A landscape with many valleys, sampled at points; each row gives a point and its height.
A ball rolls from a point to the lowest of its 2 nearest points, and stops where none of them is lower. Distance is the straight distance between rows; heights are no part of it.
Z_173 height 299: [135 128 118 116 119 130 133 121 165 168 197  84  85 120 172 121  77  90
 120 143 102 135  77 113 137 120 193  98  89  86 129 183  70 160 148 115
 130 149]
Z_830 height 765: [126 124 143 166  64 133 124 114 117 156  98 101 102 119  82 148 157  89
  61 114 150 114 210 128 176 158 102 128 124 135 107  94 118 100  85 100
 104  76]
Z_343 height 127: [112 170 132  62 133 144 147 141 141 111  73 169 175 141  97 122 183 144
 179 147 158 111 177 162  55 157 125 123 156 179 154  61 183  99 168  97
 139 124]
Z_221 height 62: [114 113 129 115 111 149 116  94  67 151 100 140 108 141 111 152 209 126
 143 162 130 143 155 160 124 155 106 124  99 159 177  70 174  89 125  81
 150  97]
Z_921 height 600: [133  96 173 165  83 114 111 104  97 157 126  89  74 113 107 124 112  92
  69 103 128 143 174  91 183 161 111 125  93 109 105 130  94  85  83 119
  58  94]
Z_150 height 324: [100 148 171  55 105 151 142 107 126 158 121 120  92 125 107 117 168 129
 159 163 117 142 163 129  70 156 169 101  98 166 173  91 139  89 189  81
 118 134]
Z_105 height 259: [129 134 116 135 105 139 137 130 143 140 129 109 123 133 104 128 129 124
 115 142 138 108 172 120 141 114 135 132 132 127 117 121 125 150 129 102
 142  95]
Z_995 height 368: [130 151 118 107 114 137 148 129 184 142 187  76  89 108 146 101  72  86
 110 147 116 122 128 104 141 132 204  99 115  85 114 180  64 160 150 102
 118 156]
Z_153 height 399: [115 149 150  71 177 117 148 153 141  95 135 155 144 110 151  83 107 165
 168  97 106 143  66 127  62 140 145 118 150 140 128 155 125 108 170 171
 120 212]
Z_356 height 590: [132 163  75 115 166 138 155 161 175  85 134 151 190 142 140 126 121 165
 173 143 141  97 108 154  93  78 139 136 184 125 129 122 151 186 160 148
 191 140]
Z_554 height 32: [130 173 116 148 110 139 133 163 154  99  61 155 199 142  88 136 154 113
 104 110 180  89 200 165 118 156  85 143 197 177 106  59 174 108 118 124
 130  85]
Z_632 height 464: [116 137 190  77 142 115 148 131 131 121 133 118 100 106 129  77  97 135
 144 100  99 153 110 100  80 163 159 107 118 138 128 148 109  81 163 147
  71 187]
Z_836 height 284: [132 145 116 151 143 113 124 152 156 106 146 142 133 108 177 113  70 123
 110  88 126 127 109  94 170 131 158 128 130  90  71 185  73 155 106 168
  86 193]
Z_582 height 263: [105 150 152  72 104 147 140 118 126 144 102 135 118 129 101 123 172 128
 155 153 135 123 183 132  83 154 147 110 113 163 152  79 152  99 165  88
 120 116]
Z_863 height 575: [150 166  60 150 161 135 141 170 178  74 122 159 194 132 138 133 106 155
 146 130 151  95 125 142 124  71 139 140 201 111 101 124 143 201 133 161
 182 144]
Z_702 height 190: [131  78 145 152 161 114 108 104  71 128 140 133 117 137 154 133 124 143
 140 114 107 155  72 122 143 125  93 139  90 118 150 146 130  99 104 156
 112 134]
Z_929 height 697: [125 143 144 114 144 110 123 150 133  88  78 157 170 126 123 109 116 146
 137  95 148 116 153 128  93 153  95 140 166 161 113 102 160  91 126 151
  91 122]
Z_389 height 726: [113 133 157 135  56 148 127 107 115 170 105 102  91 115  93 142 162  77
  74 126 148 114 227 122 160 174 125 112 110 140 119  83 123  92 101  86
  97  80]
Z_151 height 624: [129 125 107 116 174 119 126 141 123  88  99 162 184 152 131 122 147 180
 177 126 143 119 110 157  93 116  91 152 158 152 141 115 170 119 135 148
 154 128]
Z_881 height 531: [155 127  73 200 158 115 103 160 139  78 104 175 181 123 141 149 102 144
  95  92 146 111 105 124 181  93 106 155 180 110  63 153 121 173  72 191
 141 154]
Z_827 height 367: [136  92 132 126 111 134 114  99 109 186 174 100  95 146 146 159 126 115
 129 170 107 145  86 134 139 105 127 132  81 112 174 142 124 149 137 101
 169  89]
Z_235 height 205: [151  63 126 152 140 105  94  83  87 159 168 133 108 160 155 179 140 135
 134 144 110 159  35 148 157 104  80 148  88  92 189 160 141 152  99 141
 181 106]
Z_883 height 292: [112 111 156  99  97 153 114  88  84 186 147 102  72 134 130 142 160 114
 133 174 108 156 141 128 122 140 143 116  67 150 180 103 129 101 152  76
 129 101]
Z_770 height 140: [137 149  87 160 100 134 136 143 144 125  85 139 158 147  78 150 178 121
 107 141 155  96 184 152 144 116  99 146 158 157 118  85 159 148 114 101
 177  79]
Z_796 height 561: [122 118 169 125 116 115 122 121 111 121 104 122 117 119 120 112 118 128
 121 103 130 130 161 105 122 154 115 129 117 137 119 112 129  84 118 134
  72 115]
Z_212 height 276: [125 102 148 102 131 132 122  98 114 163 167 112 104 146 151 142 133 134
 157 156  97 147  76 140 106 118 129 129  90 121 184 140 129 130 160 119
 152 115]
Z_962 height 31: [118 160 102  90 137 145 160 138 174 130 166 115 144 141 131 129 131 143
 163 169 121 105 116 148  87  86 161 124 145 127 153 130 141 182 185 107
 193 116]
Z_952 height 239: [135 172  92 146 149 122 133 164 185  95 158 138 144 113 183 116  75 130
 123 104 132 117 105 112 156 105 172 128 152  93  83 176  76 188 135 160
 125 199]
Z_609 height 188: [114 130 155  59 137 140 137 100 133 161 158 117 109 151 145 135 153 150
 176 165  99 148  76 153  69 127 141 128 107 132 203 128 138 126 195 111
 167 130]
Z_424 height 325: [124 105 136 132 182 110 109 138  93  99 124 174 154 120 181 119 101 155
 151  88 105 147  59 118 132 132 109 143 124 125 105 167 130 107 108 188
  93 185]
Z_945 height 501: [145 102  83 206 166 111  92 149 111  90 115 172 173 127 156 156 115 147
 108  95 136 126  68 126 185  92  90 152 146 110  77 168 121 161  71 194
 144 160]
Z_234 height 93: [137  67 141 164 144 112  99  91  63 149 150 122 101 150 149 158 142 137
 128 132 107 163  63 141 158 117  79 142  81 111 175 141 135 111 100 139
 144 108]
Z_4 height 733: [138  78 124 191  65 126 109 107  90 190 137  74  60 121  84 158 151  87
  53 146 123 151 158 121 208 120 105 130  88 119 118 138  94 131  74  88
 123  75]
Z_161 height 715: [132 161 116 122 147 117 137 164 162  79  92 154 187 128 119 111 102 147
 138 106 152  99 155 131 101 128 113 139 192 142  98 112 154 136 126 158
 118 126]
Z_229 height 114: [132 116 105 142 154 131 130 135 131 113 150 135 151 132 145 132 113 144
 146 125 127 120  92 131 127  98 130 134 131 113 125 147 131 159 129 149
 149 134]
Z_780 height 610: [124 111 162 133  97 126 115 104  89 143 108 117  92 123 112 127 150 118
 117 125 129 143 170 112 137 158 111 124  92 146 135  94 134  80 120 107
  86 103]
Z_220 height 675: [122 140 159  85 172 101 117 148 119  81  68 175 169 126 127 103 125 164
 162  96 137 131 133 136  64 167  87 142 169 175 130 105 167  66 139 161
  80 150]
Z_447 height 757: [128 187 109  95 127 138 168 155 205  95 161 104 129 112 132  97  87 114
 132 137 133 104 153 114 109 115 190 108 166  99 108 150  99 174 164 116
 139 163]
Z_6 height 746: [123 191 122  85 133 126 166 163 202  78 140 122 143 107 128  92  83 125
 135 114 139 106 153 115  93 124 175 111 185 113 103 139 110 157 159 137
 127 171]
Z_512 height 162: [137 100 100 159 162 124 119 124 118 115 148 146 159 144 151 152 124 151
 145 125 128 124  66 143 138  91 105 143 126 108 139 150 140 161 116 161
 175 129]
Z_663 height 650: [121 135 138  78 194 114 128 143 122  82  90 172 177 138 139 102 136 189
 187 111 128 134  97 152  60 139  98 144 165 167 146 121 165  89 148 160
 120 165]
Z_700 height 189: [138 143  95 148 117 133 136 143 146 114 101 132 159 143  94 135 145 136
 121 138 151  97 171 138 138 109 112 144 157 140 112 104 150 154 123 117
 164  88]
Z_297 height 238: [130 122 124 116 133 128 135 120 151 152 187 108 106 126 169 123  92 112
 140 133 102 136  68 120 121 117 171 108  97  97 138 171  95 154 153 132
 136 149]
Z_247 height 86: [130 168  83 113 134 149 159 147 185 125 164 111 149 136 130 132 117 131
 142 168 132  97 134 140 114  75 172 125 159 110 130 134 130 204 172 107
 196 115]
Z_171 height 447: [134  84 160 180 128  96 102 114  70 122 111 126 104 114 129 119 114 120
  96  86 118 152 121  94 167 149  85 139 104 122 105 137 121  76  73 156
  65 121]
Z_628 height 606: [130 144  87 113 173 132 143 153 149  87 115 159 191 154 128 125 140 177
 178 141 145 103 111 160  91  94 109 147 174 144 138 115 167 155 151 143
 181 123]
Z_673 height 822: [135 115 108 194  64 121 128 120 121 154  90 103 114 125  62 169 176  95
  52 127 141 117 189 143 192 127  88 138 137 138 105 105 120 130  66  99
 137  72]
Z_986 height 365: [116 127 148  99 184 111 129 142 113  95 126 171 152 113 171 103 104 163
 166  91 100 149  58 124  94 143 123 133 139 135 117 163 128 103 137 184
  97 202]
Z_287 height 672: [113 119 173 126  66 144 117  89  75 166 103 114  72 115 100 142 171  84
  95 132 133 145 203 114 146 184 121 103  88 148 141  70 139  67 106  86
  77  91]
Z_677 height 443: [144  84 110 211 147 104  94 135  86 110 117 150 138 115 140 145 114 128
  88  85 128 141  80 108 194 112  88 145 123 104  81 170 113 130  54 183
 110 144]
Z_926 height 73: [122 175 126 101 120 138 139 158 156 102  68 162 190 144  99 124 156 128
 146 127 174  96 193 156  83 154 105 132 178 174 123  65 179 108 147 116
 129 101]
Z_626 height 347: [138 134 111 159 124 123 125 137 162 133 166 108 105 105 161 117  62  96
  90 110 132 121 126  91 187 138 175 122 111  69  83 190  50 160 106 142
  85 168]
Z_374 height 169: [126 124 121 127 158 125 134 135 139 118 160 137 136 123 169 118  99 137
 148 110 111 134  70 119 122 114 148 122 116 109 119 164 109 148 135 157
 122 169]
Z_295 height 216: [147  83  98 168 154 115 104 110 113 131 157 149 146 153 153 179 132 142
 135 131 128 132  41 147 157  86  91 145 113  90 153 162 138 178 103 160
 195 120]
Z_497 height 617: [137  71 114 192  74 128 105 109  78 193 139  80  68 130  92 175 164  96
  66 159 120 156 128 143 198 101  96 132  83 128 141 136 110 143  81  88
 158  73]
Z_776 height 375: [136  93 137 176 139 107 105 130  95 116 123 139 126 112 142 121  98 124
 102  85 123 138 109  96 170 132 107 140 118 110  84 159 114 113  73 168
  80 137]
Z_255 height 160: [118 120 114 134 101 146 124 103  72 148  78 152 132 136  84 151 224 113
 135 153 143 129 175 170 128 165  95 124 125 165 166  55 195  91 101  79
 156  93]
Z_252 height 77: [136 162  94 173  94 137 137 153 149 114  59 154 193 146  68 158 186 105
  92 126 172  91 194 171 141 137  79 147 188 176 112  62 175 129  98 105
 163  78]
Z_739 height 332: [133 130 129 134 117 131 139 130 151 130 147 103 114 118 122 111  92 116
 114 124 128 117 150 103 144 124 154 120 125 104 104 149 103 143 123 122
 105 125]
Z_569 height 386: [107 153 180  58 109 136 150 120 149 149 141 101  87 116 108  92 137 130
 152 147 110 143 143 116  70 153 179 100 106 154 155 120 119  95 197  97
 110 153]
Z_665 height 161: [105 114 150  93 110 159 114  74  56 166 116 132  82 139 116 152 202 120
 147 173 117 160 147 150 117 162 126 113  80 160 193  69 164  79 134  74
 135 102]
Z_132 height 682: [139  85 149 169  77 127 110 104  95 180 143  78  58 117 102 133 122  89
  71 132 124 148 165  98 192 142 122 124  83 109 114 138  89 110  88  98
  89  86]
Z_623 height 729: [125 169 115 104 139 126 152 158 174  89 114 137 164 125 119 105 107 148
 147 124 145 102 154 128  91 118 140 128 177 132 108 116 142 151 148 136
 130 134]
Z_714 height 512: [116 131 191  95 118 117 137 121 132 128 122 110 101 113 121  93 100 123
 126 104 116 140 155  96 103 162 147 112 110 135 122 127 112  81 144 131
  57 146]
Z_724 height 193: [149 149  75 165 141 138 131 148 178 114 161 124 142 121 157 139  87 121
 110 127 139 110 120 119 169  90 171 128 150  79  92 164  83 204 126 146
 151 156]
Z_191 height 405: [134 115 144 142 117 124 127 121 135 143 156  98  92 109 136 108  75  99
  98 109 119 133 137  85 166 148 158 116 101  85  97 171  76 125 102 130
  69 140]
Z_34 height 185: [107 150 134  60 132 159 138 115 110 133  88 162 144 145 101 130 208 139
 180 164 144 122 165 164  67 154 130 119 127 173 178  62 182  96 160  83
 152 114]
Z_951 height 402: [117 126 157  92  93 147 127 107 129 187 162  80  72 127 127 119 124 107
 128 171 103 143 146 114 118 133 171 107  79 134 155 132 106 121 164  75
 120 109]
Z_60 height 277: [129  86 144 150 180 101  99 124  68  98 111 166 146 123 168 122 116 155
 143  93 106 153  69 117 145 134  83 148 121 130 115 156 143  86  89 184
  90 158]
Z_280 height 522: [130  87 182 175 102 100 102 102  70 141 108 106  77 112 119 120 115 106
  79  89 119 157 151  90 174 168  89 132  91 125 110 119 113  59  74 140
  42 105]
Z_419 height 477: [137  81 123 157  95 135 106 105  90 193 159  90  80 141 122 166 145 105
  99 170 117 146 111 138 170 102 114 133  79 123 157 133 121 148 114  90
 171  76]
Z_585 height 554: [156 146  74 176 149 126 123 161 159  77 107 161 183 125 129 137 101 143
 112 107 151  99 131 126 153  93 122 148 193 112  77 135 130 178  96 173
 151 137]
Z_996 height 104: [111 147 128  72 146 142 151 131 149 130 142 125 142 143 129 122 152 160
 179 158 122 121 110 155  68 113 142 129 131 144 169 120 146 138 188 111
 170 130]
Z_846 height 449: [118 145 157  74 106 138 150 122 161 160 172  80  81 119 124  95 111 110
 138 155 104 138 130 114  96 134 188  97 103 126 142 149 100 122 183  92
 122 142]
Z_829 height 431: [116 145 173  64 156 118 155 138 139 116 142 125 113 109 132  75 108 149
 160 105 102 149  87 115  59 150 161 106 128 141 140 145 118  94 183 151
 106 198]
Z_530 height 139: [146 162  67 143 138 147 145 145 190 117 172 117 151 127 151 144 102 123
 129 154 136 105 116 134 140  68 178 123 159  87 114 152 107 220 154 129
 192 136]

Where does a ball stop that starts at each point below?
Z_951 => Z_221
Z_780 => Z_234
Z_569 => Z_554
Z_700 => Z_554
Z_153 => Z_234
Z_497 => Z_962
Z_626 => Z_962
Z_921 => Z_776

Write out the way that a ball takes from each point below.
Z_173 => Z_297 > Z_374 > Z_229
Z_929 => Z_220 > Z_663 > Z_151 > Z_628 > Z_356 > Z_863 > Z_585 > Z_881 > Z_945 > Z_677 > Z_776
Z_132 => Z_921 > Z_280 > Z_171 > Z_776
Z_191 => Z_739 > Z_105 > Z_700 > Z_770 > Z_252 > Z_554
Z_4 => Z_497 > Z_419 > Z_827 > Z_212 > Z_609 > Z_996 > Z_962
Z_846 => Z_569 > Z_150 > Z_582 > Z_34 > Z_343 > Z_926 > Z_554
Z_830 => Z_389 > Z_287 > Z_780 > Z_796 > Z_714 > Z_632 > Z_829 > Z_153 > Z_986 > Z_424 > Z_60 > Z_702 > Z_234
